Each row is a point on a landscape with many valleys, with its height.
A ball rolls from a point to the lowest of its 2 nearest points, and stops where none of them is lower. Distance is the straight distance between rows; heights are no part of it.
z_683 (h 4.08): [  8  10  21   3 -17 -25  -9   6  16 -21 -10  21 -17  -8  19 -10  -5  -4
 -11  17   3 -14  16   4 -21  -3  20  11  24  -2   0  -1   2 -17   8 -15
   1  -9 -19  -9  37  -8 -15   4  -6   2 -34  -8   8]
z_147 (h 3.27): [ -9   3  -4  -2  -2  -7   7  -2  19  -3   1   9   8  19  -2  -9   6 -11
  28  18 -13  11 -13  -4   0  -1  -7  12  17 -10 -21  15   5  -2 -15 -12
  27   9  16  22 -12   1  13  -7  -7  -1  -9  12   6]
z_959 (h 5.22): [ -1   0   3  -8   5  10  17   8 -19  16 -16   9   4   8 -20  15  -2  -1
  13   3  -8  20   1  -3 -10  -6   0 -16  10   2 -12  -2  16 -14   1   7
   6  23  26  22 -20   1 -10  -1   9   8  16  12 -14]
z_649 (h 3.60): [  1  10  19 -12  13  30 -11  -2  -3  24  14  -7   5  14  18   5  -6 -26
  -3   5   8   9  14   1  12   7  -9 -14 -19  -5  -3  -6 -11  -3  -4  -5
  21  -2  -6 -22  -6  14  35  -1 -15   3  10  -2   5]
z_800 (h 5.51): [-10   7 -16  -3   3  10 -18  -7 -13  -7   0   0 -29  -4  -8 -11   0   5
 -13  -8   7  -4  11   5   9  -3  10  -6 -34  12   2 -20  -8  15   2  24
 -15 -40 -10 -15  19  23   7  17  -6   3 -16 -31  -3]
z_470 (h 4.22): [ -5  -9  22 -14  19   1   3   8  10  -1   4 -26  18   1  16   9   6  12
  -8 -10   5 -10  -9   9  -1  11 -14  19 -10  -5  12   1  -9  -7 -14  -3
  12  -1   4  -8 -24 -11  13   7  -1  -3   5 -10 -22]
z_961 (h 3.72): [-20  18 -18  -8  -8 -23   7   4  19 -22  -4  23  -3  10 -15   3   3  16
  13   6  -9  12  14  -8 -15  -6   9  13  15  22 -14  -1   2 -13 -15   2
  10  -7   8  19  12 -19   4 -11   7  -1   1 -13   0]
z_791 (h 3.86): [-15 -10   2 -13 -32 -18  -2  -7  -8  16   2 -10  -1  -1 -12   8 -10  16
  -2 -32  13  14 -13  -5  17  19   1 -13   6  -6  -4 -21 -21  33  -8  -1
 -10   0  -8  19  -2 -10  -2  -6 -15   3  -8   1  -5]
z_893 (h 3.10): [-10 -12   5   6  -5 -14 -19  23   9 -21 -11  20   9  -8  10  11  16  18
 -17 -12   5  15 -26  23   4  12  -6  24  -6  10  -2 -12  16   3  15  -4
   7 -14  -9  -4   0  -5   3 -22  -1  21 -20 -11 -12]
z_864 (h 3.45): [ -7 -22   5  17  -9   7  17   8 -10   8   5 -32  37  -2  14  -6  -6  14
  -1  -4  15   4  -7  -2  15   6 -21  18  -2 -29  14  17   5   3  -5 -14
  -1  13  11 -21   2  12  10 -17  11   4  16  -1  -2]
z_201 (h 3.93): [  3  11  -7 -19  -7  23  -2   4  -8  33   9 -32  10  19  -7  -4   0  -3
  17  12   2   3  -7   4   5  10   8  11  30   0 -10   8   0   4  -7 -33
   3   9  28  -4 -27   4   2 -11  -4   9  -8  18   3]
z_255 (h 3.91): [ -2   4  12 -20  13  22  -1   1   0  10  11 -17   5   3  23  -1   2 -11
   1   7   4  -5  -2  -1   0  -5 -14 -10 -25  -1  -1 -12 -20  -6  -4   1
  -6   8 -10 -15 -31   6  -5  22  -5 -10   4   8  -2]
z_836 (h 4.73): [  2 -14   6  -4  12   1  15   9  -2  16 -12  38  -8  -5   1   9  -1   6
 -10 -12 -15 -11 -15  10   1 -11  -8   5  -7   2 -12 -30  28 -16  17  14
   6  -2   4  12 -16 -15  -9  12   8  19  14   5   5]
z_324 (h 3.97): [  8   4 -18  -2  20  21  -5   2  11  -6  -1   2   5 -12  11 -37  10 -21
   2  14  -8 -33   8   7 -15 -18 -17   3 -25  21 -19  -4  12   6   0   2
   3  -9 -20 -11 -29   6  -2  27  10   9   6 -11  28]
z_588 (h 4.09): [  3  -6  13 -18  -1  16   9 -10   3  16  10 -31  20  12  -4   5  -1 -15
  37  15  13   4  -3 -21 -14  13   1  11  27  -7  14  16  -3   6 -21 -27
   7  12  27 -16   4   0  12  -9  -7   2   6   3   0]
z_968 (h 3.92): [ -8 -17  -5 -18 -18   2  -9   1   1   1  21 -11   9  -7  -9  -5  -4  38
   4 -27  13  -9 -14  -2   2  -1 -17  -2  11  -4   1   2 -13  24  -3  11
 -10  -4  -8  11 -21   0 -27   8   0   4  -6  -3   3]
z_46 (h 6.39): [-16 -13  13   6   0 -22  25  -6   5   2  -9   6  22   5  13  16  -2  -5
  20  -3  15   1 -10  -5  -1  31  10  17   7  -1  -4   5  11  -6 -28  -2
  32   9  12   4  24  -9  11   5 -22  -5  15   1 -12]
z_509 (h 2.47): [ 12   4   8  12 -29  -4  -8 -11 -14  28   4   0  -5   9   5   4   6   2
  10  -7   1  -5 -13  -1  -1  22  32 -12  19   0  -6 -10   6  13 -19  13
   0  19  16   2  27  12 -38  16 -17   6  -4   3  -1]
z_704 (h 1.70): [  2 -22  24   7   2 -17  10   3  13 -13 -14  -4  -1 -31  -9  -4   3  -5
   1   0  14 -10  14   5 -15   7   1  -2   4 -22   3  -8  21 -20 -17  -1
  12   9   0 -14  14   5  26  10   3   0  22 -19  -3]
z_973 (h 6.67): [ -7   5  -4   9   1  -3  30  -6   4 -21 -14 -20  24   0 -29  14  -2  -2
  34   5   6  -1 -11 -24 -10  21   8  -8  21 -25   1  12  21   0 -21   6
  21  36  16  17  -4  -2 -16  -6 -18 -17  21   1   0]
z_721 (h 3.30): [ 32  15  -2  -8   6  18   8 -13  -3  31   5  14 -30 -10 -10  -7   2 -22
  -4  15 -12 -19 -11 -26  -4 -26  20 -11  -2  21 -20 -16   5 -14  10 -12
  -3  -9  -3  -5 -11  12 -16  13 -10   9   1   6   4]
z_989 (h 3.09): [ 30  -3   6 -12  20   8 -15   6 -19 -25  -5 -23  18   7   8  -6 -12 -17
   7   9   2  -8  18  -3  -5   5  13 -21 -18   4   3   5  -2 -12 -20   0
 -16  -7  -5 -15  22  10  -2  15   4 -15  12  -6  -9]
z_169 (h 3.42): [-22   7 -18  -2   8  -8  -7   6   4 -19  14  15  -3  -1   0  10  -4  20
   6   0  -6  18   5  17 -16 -11 -20  17  -9  20   2  -9 -14  -2  -9  15
   8 -17   5  14  -8 -10  29  -5  20  -3  -7  -2  -1]
z_319 (h 3.63): [ -9   7  12  -3  -2  16  -6   4   9  13   1  -6  -5  10  -1   2  -8  -6
   7  23 -15  17  -2   9   5  -5 -17   8  15 -14 -20  21  14  -7   9 -24
  22   6  15  -5 -36  13  14  -3   0   4  -4  26  11]
z_661 (h 2.94): [ -8  10  -8   6   1   1  14  -1 -12  24  -5   4   3  30  25   8  -5  -6
 -24 -12  -4   2  21   9  17  -6   0 -22  -1 -43   2  21   0  -7  -4   7
 -13  21  19  14 -16  15  -6  -1   8  10  21  32  -4]
z_311 (h 3.35): [ -6  29   1  16   6  -1  10  -6  -3  22   1 -14 -13  25  -1  29 -15  -8
 -26  -4  14   3  30  -1   8  -8   5 -30  -9 -20  15  11 -11  -3  24  17
 -23   9  11  27 -13  -7  -6  -6 -13  -5  12  35  -8]
z_168 (h 2.86): [ 24   3  15 -11  16   9   6   2   7  14  -4  -9 -12 -15  -2  -4  18 -10
   8  -4   3 -15   7 -18 -18  -2  24  -9   0   6  -6 -20   3 -15  -5 -13
 -16  -7 -15  -6  -2  12 -11  12  12   7   8 -10   4]
z_167 (h 4.98): [ -6 -21  -1   5   0  -4  29   2 -20  19  -1  22  -3  16  -2   9   0  18
  -3 -22  -8   6 -14  15   9   2  -7  -1  -6 -14  -1  -7  14  -8   2  15
  -5   6  14  24 -18 -11 -23   7   5  10   5  21 -15]
z_199 (h 3.51): [-13  19   8   3   1 -18   0   4   9   5  -4 -20   3  18  17   6 -18   2
   0 -15  18  -4  14   7  16   1  -2 -24 -12   7  15   4 -15  14  25   8
 -14  -3  -9  22  -8 -21 -17  -2 -21  -7  17  30   5]
z_184 (h 4.28): [  6   2 -18  10   6   7   1 -17  10   4  19   4  13 -15   4 -40  -1 -20
 -19  31 -15 -12   7  13 -19 -21  -8  22 -18  27 -12  -1  11   3 -15  -3
  -1  11 -10  -1 -22   9  19  11  28   1 -23 -22  36]
z_715 (h 3.80): [  9   1  17 -16   2  17 -18 -15   0  -2  10 -42  27  20  -5   1  -1 -15
  23   4  12   8   4 -15  -1  13  -5 -26   7 -18   2  12 -14   2 -11 -12
 -11   1  11  -7  14   8  -6 -10  11  -3  -2   8  14]
z_160 (h 3.21): [-16  26 -11  19  15  -8 -20  -9   1   4   4 -10 -24   3   6   4  -9  12
  -9 -22  21  -3  17  15  11   7  -2 -32 -18   5  14  -4 -17   7  35  11
 -41  -8 -10   3   3 -10 -21  12 -21  -7  -7  21   7]
z_208 (h 2.51): [  6  17  13   2  -9  16 -11  -3  -4   8  -7   8   4 -11  -5   8  -2  20
  -3   0 -12  -7 -28  11   4 -13   5   2   7 -17 -18   7  24   7  14   5
  -9   5  14  -2 -13  -7 -42  17  -2  12 -19   8  28]
z_354 (h 3.02): [ 23   8  -6   3  20  40 -15   0 -11  -2  -2   5  -3  -4 -16 -11  10 -21
   2  11 -17  18 -14 -11   6  -7  -3 -14 -11 -13   6   9   9  11   4  22
  -3 -25  -8  -5 -21  37  33 -14  17  -4  -2 -17   3]
z_790 (h 2.83): [-17  12 -15  -6  14 -12 -29 -10  -3  -7   6  16  -1  17  18   1 -10   2
   8 -15   4 -10   8  14   6  12  -2 -13 -22  23  -8  -5  -9   8  31   5
 -17 -20  -7   3  25   0  -9  10 -19   1 -14  14  24]
z_854 (h 2.32): [ 15 -18  26  -1 -25 -24   6   5  13  -1 -10  -9  -3 -28 -13   3  14   0
   1  -6  10   7   0 -13 -11  19  14  -6  23 -25  16 -15   3 -14 -13 -19
  14   6  -5  -1  12  16  27  -6 -13  -6 -12 -18 -25]
z_38 (h 3.61): [-38 -14  -1  11 -15 -21   7   7   8   8  13   8  19   0   3   2   1  40
  -7 -36   6   2 -12   8  21  -7 -35   9  15   5   9   3 -17  13  -3  -2
   2  -6  -9   7  -9  -7 -22 -17   3  -5  -9 -16 -13]
z_412 (h 6.00): [ -9   7 -13  -3   3  -4  -4  -8  -1 -12   0  52 -41 -23 -19  -9  -3  -8
  -4 -17  -8  -5   4   7   6 -30  -2  -6 -12  16  -9 -27   6   5  15  25
  13 -21 -22   7   1 -14   7   7  -9   7  -6 -20  18]
z_271 (h 2.97): [-12   1  -5  -6 -12 -16   0   1   8 -12  -5  23  10  10  22   4  -4   0
  -2  -2   2  12   1  10   4   8 -22  -5 -21   6  -6 -10  -5  12 -19  19
  15   2  -6  24   6   0  40   2   4  -4  12   3  -8]
z_171 (h 3.52): [-11  -2  -1   2 -25 -19 -26   4  10 -13  -1  33  10   9  18   5   8  13
 -10  -9 -10   7 -18   5   7   4   7  22  12  12  -2  10  -1  16   0 -14
  13  -5   1   0  31 -14 -16 -10 -12  10 -28  -9  -5]
z_792 (h 3.58): [ -8 -12  28  -2 -31 -15 -16  -6   3  19   0   0   2  13   0  12  -2 -17
   4 -22  11  22  -8  -2  13  20  17 -23   1  -3   8 -17 -23  12 -16   3
  -7  11  -1  11  27   5   4  -5 -22 -17  -8   4  -5]
z_671 (h 5.84): [ 18  13  -8  -4  -3   4  -9  -5   1 -12 -11  27 -24  -3  -5 -24   0  -6
 -15   5 -21 -17   7   0   4 -17  14 -10 -12  20 -21 -22  13   7  -5  32
   0  -8 -11   9  12   7  -5  23 -11   6  -3 -15  21]
z_338 (h 1.93): [ -3  28 -16  10  19  22 -19   3  -7 -17   1  19  -6   0  18   1  11  -1
  -5 -10  -7   8  -6   7  -1 -19 -13 -11 -19  17   1   4  10  -4  30  13
  -6 -24  -3  -5 -21  15 -12   3  -2   3  -1  -7   2]
z_647 (h 4.62): [  9   9 -15  -6 -19 -21 -13  -3   0  -6  11  15 -17  -2 -15   6  11  14
 -13  -4   0 -16  -5  -5 -22 -15  21   4  12  20 -10 -20 -13   9  24  -4
 -23  -8 -14   4  20 -13 -38   4  -6   9 -18   8  -2]
z_652 (h 1.22): [ -1  26 -24  10  21  20  -9  10   3   5  15   4 -15   2  15   2  10   8
 -13   3   3  -5   6  15   5  -8  -4  14 -12  18 -11  -7  10  -3  24  -2
 -23  -9 -11 -27 -14  25  -9   8  18  29  -2 -11   9]
z_580 (h 5.62): [  8  10 -16  11 -15  19   0   7 -22  24 -10 -20 -16  -7 -10   4   0  12
 -28   6  14  -3   4 -10   0  -6  16  -4   6   6   7 -17  -4  -1  32  -9
 -33   0 -18 -10  -7   9 -10 -16  20  19   0   3 -25]
z_226 (h 6.25): [-33 -10  -1   9  -7 -25  28  -1  -2  10  -9   6  20   3  -2  24 -16   2
   6 -11   8   4  -7 -13   8  19   3   7  -3   8   4  11  -1  -6   3   3
   5  19  10  22  25  -9   8 -18 -23  -6  30  11 -30]
z_892 (h 6.80): [  6   2  -9   9   2  -7  16   8  -4 -21 -15 -32  23  -8 -23   4   0   3
  18   9   5  -9 -16 -19  -4  13  -3   7   9 -17  16  38  12   3   7  -6
   3  18  13   3   7   3 -20 -20  -1 -14  21   4 -16]
z_872 (h 2.87): [ -9  20  -9 -13   7   7  -6   0  14  -5   0  -1 -13  17   0  -7  -6 -23
  17  14  -5  12  11 -12   6 -20 -18 -17   0  10 -16  18  -8   2 -15   4
  30  -9   8  24 -11  -4  19  -8  -9 -16  -2  -2  13]
z_91 (h 2.90): [  8 -17   9  15 -36 -19  11   6  -5  13   7   9   8 -10  -9  -5   5  15
   0  -9   2  -1 -17 -13  -5   3  10  -3  40   1   2  -8  -6   6 -21  -8
   9   8   5  -5  22  18 -29  -6  -4  -8  -9 -14 -15]
z_104 (h 1.87): [ -2   4  -2  -2  -6 -18  -7  -7   0 -27  -4  24 -23   4   7   3  -4  -3
  11   0 -18  15  -1  11  11  -8   9 -13  -1   1   5  -1  -8  13  -7  11
  12 -12   3  16   9  -3 -12   2  -6  -6 -14  11  23]
z_866 (h 4.36): [ -2  13  -4   0  -7 -21 -26   0   8  -2   4  35 -29   1   0   1   4   9
 -27   2  -8 -15   3   4 -26 -21  25   4  17  14 -10 -15 -13  -9  32 -14
 -14 -16 -20 -24  32 -14 -17  18  10  18 -38 -10  14]
z_548 (h 2.56): [  1  -6  10  -1   7   2   2   8  11 -24 -13  16  16 -13  32  -1   9  13
  -3  -7 -16  -3  -3  18 -10  -2  -8  27 -15   7   6   5  29 -13  13   2
   9  -7   1  -6  -2   1   7  -3  -1  10   8 -14   1]
z_570 (h 5.01): [  2 -19 -13  14  24  -9  11  -1  16 -21  15  -1  22 -12   4 -13  -1  -4
  -8  18  -9 -17  23   8 -14   4 -21  28 -27   1   2  21  10 -15 -12   5
  18  12   2  -4 -12 -16  30   1   6 -17  21  -7  -4]
z_604 (h 5.67): [  0  29 -30 -13  18   3 -25  -7 -16 -22   7  17 -33   0 -23 -21   7   1
   2  -1  -6 -27  11  -1   7 -22   6  -1 -26  19 -15 -13   7  14  -4  29
 -19 -27 -19  -4  17   3  -4  26   7  -2  -7 -27  18]
z_77 (h 1.92): [ 11 -10   6  12  11  11  -3   3  -8  -7  -5   4  -9   3   9 -13   1 -16
   5  10  -7  16  15   6   4 -15 -29 -18 -13 -13  -4   2   6  -3   3  12
   8  10 -11   5  -8  24  27  -1  18  -3  24  18  15]
z_842 (h 4.14): [-12  21  -1  -6 -20   0   0  -3  -3  19  -3  -4 -11 -16  -3  11   0  23
 -17   1  -2  -4  -1  13   2  -3   3  18  12  16 -13 -21   0   6  -2 -15
   9  -1   4 -10 -13  -3  -9  11 -13  16  -4 -13   5]
z_383 (h 3.46): [ 34   0  17  -3  20  21 -14  -8 -17  -4 -12 -35   5  16   8  -1  -3 -26
  14   9   9   7  -3  -5   8  11   6 -27 -11 -12  19   7  -6 -15  -2  -6
  -9   1   9  -2   6  -1 -17   7  -4 -17   8  23  -6]
z_586 (h 5.25): [  3 -19   2   0  19   8  11   6   4  -4   6  -7  15   6   9   0 -10 -26
  13  33 -14  -5   6  -4   1   2 -22  25 -32  -7 -15  18   2   6 -24 -10
  34  11  -2 -12 -24  -3  35   1  -5 -15   9   5  -7]
z_178 (h 5.04): [ 13  -1   2  24  -1  -7  -8  -9 -15   5   4  -7 -47   6 -32  17   0  -5
  10  -2  -7  19   6  12  22   6  15 -32   2  -5   8  -6 -25  12  10  22
 -39   2  13  11  13 -13 -22 -10 -22 -16  -8  28   2]
z_955 (h 5.10): [ 23   1  -5 -13  -2  31  -9 -15 -28  11  23 -20 -20   7 -29  -9   9 -16
  13  12  -3   7  -2 -22  10  -2   3 -22   8  -8   4  -8 -17  -8   6  -7
  -8 -16   3 -17   6  26  17  -4  18  10   5  10   2]
z_328 (h 2.39): [-22   0  -9 -11   1 -18  -1  -3 -10   8  10  18  11  15  24   1  -4  13
   6 -21  10 -11  -6  10  13   7  -4  13  -3  25  -7  10   0   8  16  -9
  -2  -9  -5   5  13 -21 -33  17 -21  -1   6  22  19]
z_583 (h 3.66): [  9  -1  -7  10   1   5  -6   0   4  -7  11 -18  36  -4  -3  -7  13   4
   5  17   3   5  -4  -4 -12  11 -15  14 -11  -3   7  16  13  -1 -12 -16
 -12  22   0 -12 -10   2  15 -25  23 -14   2   5  -4]
z_556 (h 2.65): [ 20 -19  19  -4  22   5   2   3 -11 -13 -14 -26  16   2   0  -7 -16 -16
  -3  11   5 -14  21   3   7   7  -4   5 -20  -2   6  13   5   9 -13   2
   8   1 -11 -12  15 -14  27   7  -6  -4  32   4  11]
z_508 (h 2.49): [ -4  -5  -7  10  12  -4   5   1   9 -26   6  14  -3   4   6   3   1 -13
   4  -2   5  24  14  11   4   4 -21 -23  -6  -8   9 -18 -10  -5 -13  24
   6   7 -19   1  -2  25  43   0  10 -26  10  -2   1]
z_402 (h 2.31): [  2  -9   2   2   0 -23  -2   8   9 -31 -15   2  -2 -24 -12   5  -9   9
  -7  -1  -1   2  10  -1 -17   1   3  -4   2  -5   8  -5  -1 -12 -12  13
  -4  -5  -7   2  14  -2   7   9  13 -18  -6  -8 -17]
z_631 (h 4.56): [  3   2 -20   0   4  24  11 -11  -1  22  24 -14   2  -4 -11 -32  14 -13
   1  27   5  -8  -2   4 -13  -6   4  11  -3  16 -16 -11  -1   4 -16 -11
 -22  14 -13  -1 -26  12  11   3  45   5  -4  -7  28]
z_450 (h 2.84): [ -4 -11  29  14 -13 -16   8   6   6  17  -8   4 -13  -6   0   5  18  -3
  -1  -4  21  18  -6  12  -4  10  -2   2  18  -7  17 -10   9 -16   6 -22
  32   8   0  -6 -11   5  31  -9 -12   6   0  16 -12]
z_894 (h 3.26): [ 13   2  26   1 -14 -10  -7  -5   0  20  -4   0  -7   2  15  10  -5 -12
  -8   3   3  16  13   3   1  10   6  -9 -12  -6   9 -11   3  -3  -3  -2
  14   8  11  -2  12  12  18  -4 -29  -9  10  12   0]
z_368 (h 1.85): [-10 -16  -9  13 -10 -32  -3   1   5 -11   5  20  -2  19   8  -2  -6   7
   8 -21   3   2  -2  -9   7   4  14 -12  17   8  -1   5 -18  15  18  -2
  -7   2  -7  16  39 -21 -48   6 -14  -7  -7  30  11]
z_23 (h 1.23): [-14 -14  -5  15 -24 -32  -2  -8   4 -24   6  48 -17   3  13  13  11  -3
  -1 -22 -12  12  -1   5   6 -18   9 -11   5   0  17  -6 -30  13  17   4
   5   0  -5  17  31 -22 -23  -2 -12  -8 -32  17   9]
z_768 (h 5.45): [ -7  -5   9  -9  26  34   0   8   0  13  -4  -7   6  18 -16   0  -9 -28
   6  19  -9  11  18  -3   3  -5 -38  -9  -9 -14  -9  22   7  -6 -12   2
  27  17   7  -1 -32  -1  38 -17 -13 -14  26   4 -19]
z_931 (h 3.47): [ 23 -13  -3 -17  16  40  -8  -2  -2  11   4   1   0   3 -38 -30   6 -39
  23  20 -13  12   6 -12  -1 -10  -9 -22  -5 -13  -4   1   5  -4  -5   1
  18   2 -14   3 -27  14  40  -1  13  -8  -9 -17  11]
z_270 (h 4.85): [  2  -3 -18   8  -9 -13  -2 -10 -10  10  -1  -4 -39   1 -25   1  -2   3
  -2  -7  -1  -2  -7  -6   7   3  26 -19  -1  19  -5 -15 -29  16  -2   1
 -27 -17   2   0  28 -12 -19   3 -15  -4 -23  20  -6]
z_822 (h 1.95): [ -4  -9  -8  -5  21  16   0  22  -6   3   7  15   4  -7  31   5  11   5
 -21   8 -15  -3  -3  26   5   0  -8  35  -7  22  -1 -11  17 -11  12  -4
   3  -6   0 -33 -13   6   7   1  18  26  -2 -14  -2]
z_758 (h 3.03): [  7 -16  -3   5  17  18  13   5 -19   3 -16 -18  16   1  -6  -5  -8   8
  -8   9  -8   5   4   1  22   3 -10  12 -16 -39   3  28  17  -8  -2   1
  -3  -7  26  -4  -6   2  12  -4  18   9  14   3 -11]
z_476 (h 2.10): [  1   9   7 -17  20  20   2  -9 -11 -11 -17 -32  38  13  -4   5 -17 -13
   4  19   6  -5  14 -10   6  20   1  -7 -16 -28   5  30   6   4  -4  -1
  -5  14   8  -3   8 -19   5 -23 -14  -9  37   4   1]
z_512 (h 4.72): [ -2 -14 -11  -6   9 -10  17  -2  24 -18  20   8  21 -20  27 -17   6 -10
 -17  18  -2 -12  15   6 -13  10  -2  30 -13  -6  10   4   6 -14 -26   3
  -7  19  -4 -23   4  -2  34   6   5  -7  -8 -43  -4]
z_463 (h 2.35): [  9  -9  16 -13  10  12   9   5   2   8 -12   0  12 -26  -6  -6   7  -9
   5  12  -8 -11   7 -10 -18  -2   7  13   1   6  -7  -3  25  -6 -21  -9
  11   7  13  -3  -7   0   9  -1  18   2  11 -19  13]
z_487 (h 2.48): [ -3 -11   5  24   0  -5  17   3 -10   6  -4   2  -8  18  24   0 -17   3
   0  -4   6  19   5  10  22   3 -19  -7 -12 -30   8  15   3  -2   7   0
   6  12  -3  16  -3   7  18 -11   3   3  20  33   7]
z_246 (h 3.28): [-17 -15   7   8 -24 -15   3   5   7  14   4  -4  10 -21   9   4  -2  20
 -13 -17   8   7 -27  -8  12  -5  -3  10  15   7  14   4 -24  -6  -2 -17
  11 -11   6 -12   1   8  -8 -12  -2  -1  -7 -23 -14]
z_70 (h 5.79): [ -2  11  -7  -6 -19  15   1  -7 -12  17   5 -32 -16   9 -25   6  -3  11
  -4  -6  17   4   9 -11  13   0   1 -23   7 -17  16   1 -28  14  17  -4
 -33  -4   1  -4  -1  -2  -2 -28   4  13  -2  20 -20]
z_362 (h 6.09): [-21  -8  -1  12   1 -10  20   3 -16   3 -12  -9  16   9   8  13 -12  16
 -21 -18   8   3 -13   3   6   7  -2  -1  -5   2  21  19 -11  -4  15  -3
 -18   2  -2  20  -1 -12  -8 -25  -1  -6  15  12 -39]
z_810 (h 2.80): [ -7   3  -7  -7 -11 -18  -7   3  15 -21   6  11  13  -9  14  -7   5  15
  -4  -8   0  -4  -1  -3 -19  -9  -7   9  17   5   2  -3  -6  -8  -2  10
 -21   6  -9   3  14   8 -18  12  19  -1 -23 -20  -6]
z_214 (h 4.44): [  4  -5   1  -5   2  -1   5  -7   1  13 -13  23 -14 -27 -21  18  -8  14
  -8 -15 -19   1 -12   1  -7 -12   9  11   9  14 -11 -24   6 -16  15  10
  16 -16  11  -2  -7 -16  -5  11   9   6 -17 -17   4]
z_878 (h 2.81): [  8 -16 -14  10   4  -7 -12   5   1 -10  11  -9   3 -11  17  -4 -16  17
 -14  -1   7  -5  28   1  -6   3  -9   3 -13   9  -1  -2 -10   1   0  23
  -2 -14 -22 -25  19  11  24  23   9 -14  -9  -9   0]
z_851 (h 4.86): [ 30  -5 -13   1 -13  17  -3 -12 -14   4  26  -8 -16  -1 -21 -18  18  -8
  18  18   6  -4  -9 -26   0  -3   8   1  -1  -2 -10 -23 -14  10 -11 -11
 -18  -4 -18  -3 -16  14   8  16  26   6  -5  14   7]
z_459 (h 4.47): [  5 -15  19 -18  10   1  12   8  19  -5   7 -19  21 -10  32 -11  -2  -3
   0   4   7 -23   8  22   1  11  -3  35   5  -7   5  -1   0  -2 -34  -3
  10  14   9 -27  -2  -1  21  23   0   3 -11 -26 -12]
z_561 (h 3.64): [ 14  13  -3  -1  10  36  -2   3  -3  11  -4  -1 -26  -7   5 -19  -5 -28
  10  15  -7 -20  -2  -9   2 -29  -4   4  -5  15 -21   9  14  -8   2 -11
  15  -7 -11  -5 -31   8 -12   2  -3   6  10   8  16]
z_888 (h 5.31): [  9 -16  -4  -5   6  17  -3 -14 -17   6  10 -16 -25  -7 -14  -8   7  -1
  -6 -16   1   9  -7 -19  12   8  13 -18 -19  -3  14 -19 -26  -8  13  12
 -18 -18  -9 -16   8  16  11   8   5   9  -5  -8  -4]
z_976 (h 5.94): [-21 -19  -5  -7  -6   3  13   9 -14  12 -12 -19   4  23 -15  15  -5  10
   2 -30  22   9   6  -6  28  11 -11 -21   0 -16  20   1 -24  14  13   8
 -33   3  -4  16   6 -18 -13 -35  11   1   2  10 -27]
z_284 (h 5.43): [  7  19   6   1  -4  16  15   7 -10  21 -13  -5 -11  -7 -22  24  -5  11
 -12   3 -12   3  -3   2 -11 -18   8 -12  17   0   8   2   9  -5  20  -1
 -13   0   8  10 -26  -3  -8 -14  22   9   1   3 -13]
z_755 (h 2.52): [  9   3 -10  -6  14  31 -17  12 -15  -6 -11   0 -10  -8   0  -5   2  -2
   6   4 -20  12  -4   7  18  -3  -4   6 -16  -5   6  18  17   0   5   2
  -8 -21  16  -6  -1  16  -5  -1   9   9  -7   2   9]
z_79 (h 3.68): [ 23 -11   0  -5 -15  -7  10   0   0   4   5   1  -3 -12  -5  10  12  -1
   3   1 -12   7 -30 -19   3  -3  10  26  20  -3  14   3 -11  -6   0 -18
  15 -15  10   1  -8   5   9   5  13  -5 -16  -9 -12]
z_410 (h 3.73): [  2   3  18   6  -4 -23   9   8  27 -26 -17  20  14 -19   6   3   5   7
  -6   3   1 -20  -8   0 -31   4  14  34  37  -7   6  14  15 -13  17 -21
  11   5  -7 -10  27 -21 -20   2   5   9  -3 -22   6]
z_597 (h 6.91): [-10   7   8  11   0  -5  12   8  11   5 -11 -36  28   6  -9  14  -7   7
   5   0  24 -16 -12 -13  -3  27  10  17  24  -6   7  39   2  10  -7 -25
  14   6  14  -8   4 -19 -10 -23 -28  -3  24  -9 -26]
z_516 (h 2.01): [ 31   9  20   9 -12   0 -10  -9  -3  11  -4   7 -16 -13  -5  -5   5  -2
  -4  -9 -10  -6 -18  -1   0  -2  30 -12   6  -4  -4 -14  15   9   2   4
 -10   3   2 -10  15  -1 -38  21 -16   4 -16   5  25]
z_280 (h 2.42): [ -2  10  -2   8   9  -7  -8 -15  19 -27  -8  10 -25   9  -5 -10  -3 -11
  16  21 -19   1  18   1  -4 -25 -11 -22  12   5 -15   8   4  -3  -5  13
  16   5  -7  28  -9   1  -9   9  19 -14   0   3  30]
z_754 (h 3.31): [-22   8  -7 -10   0 -33   4   3  24 -30  -9  21   3   3  -8  16  -5  27
 -16   6   2 -15  22   2 -35   3   6  21  23   8   0  -1   5  -7  13  -3
  17  10  -7  11  18 -28 -15   2   0   5  -8 -16  -8]
z_150 (h 6.52): [-15   5  -2  -1  -9 -11   8   5  18 -19  -6   6  32   0  -1  11   9  11
   6  -3   2  -7 -14  -3 -18  24   6  13  15  -4  -8  10  29   8 -19   5
  26  21  13   7  -4  -4   5  -8 -20 -10  19 -15 -16]
z_739 (h 3.22): [  1   4 -16   1   7  -4  -7  11   6  -9  25 -19  17  -1  16 -11  13  10
   1   4  11  -7   1  -2 -16  -4  -3  12   6  33  -2   1 -15  -8  -7 -12
 -23   3 -12 -11  -1   4  -7  -2  26  -5  -9   1  -3]
z_592 (h 3.84): [-20  12  -1   7 -27 -14  -3 -11   5   6  -7   8  -3   4   2   8   8  13
  -6  -8   2  14 -19  11   2   3  16  21  20  13   0  -3   1  16  12   3
  11  -9  22  16   1 -24 -18 -19 -24   9 -13  -7   3]

Where does a ball stop that starts at each point below?
z_201 | z_23
z_580 | z_652
z_604 | z_704
z_892 | z_652
z_597 | z_652

Call two points neighbours if one is among the 2 nearest of the other. Go from one point of each pair to the other, from neighbour to neighbour, staying as low as possible. Name the highest point that can't be avoided.
z_754, z_77 | z_961
z_704, z_652 | z_583
z_23, z_77 | z_199
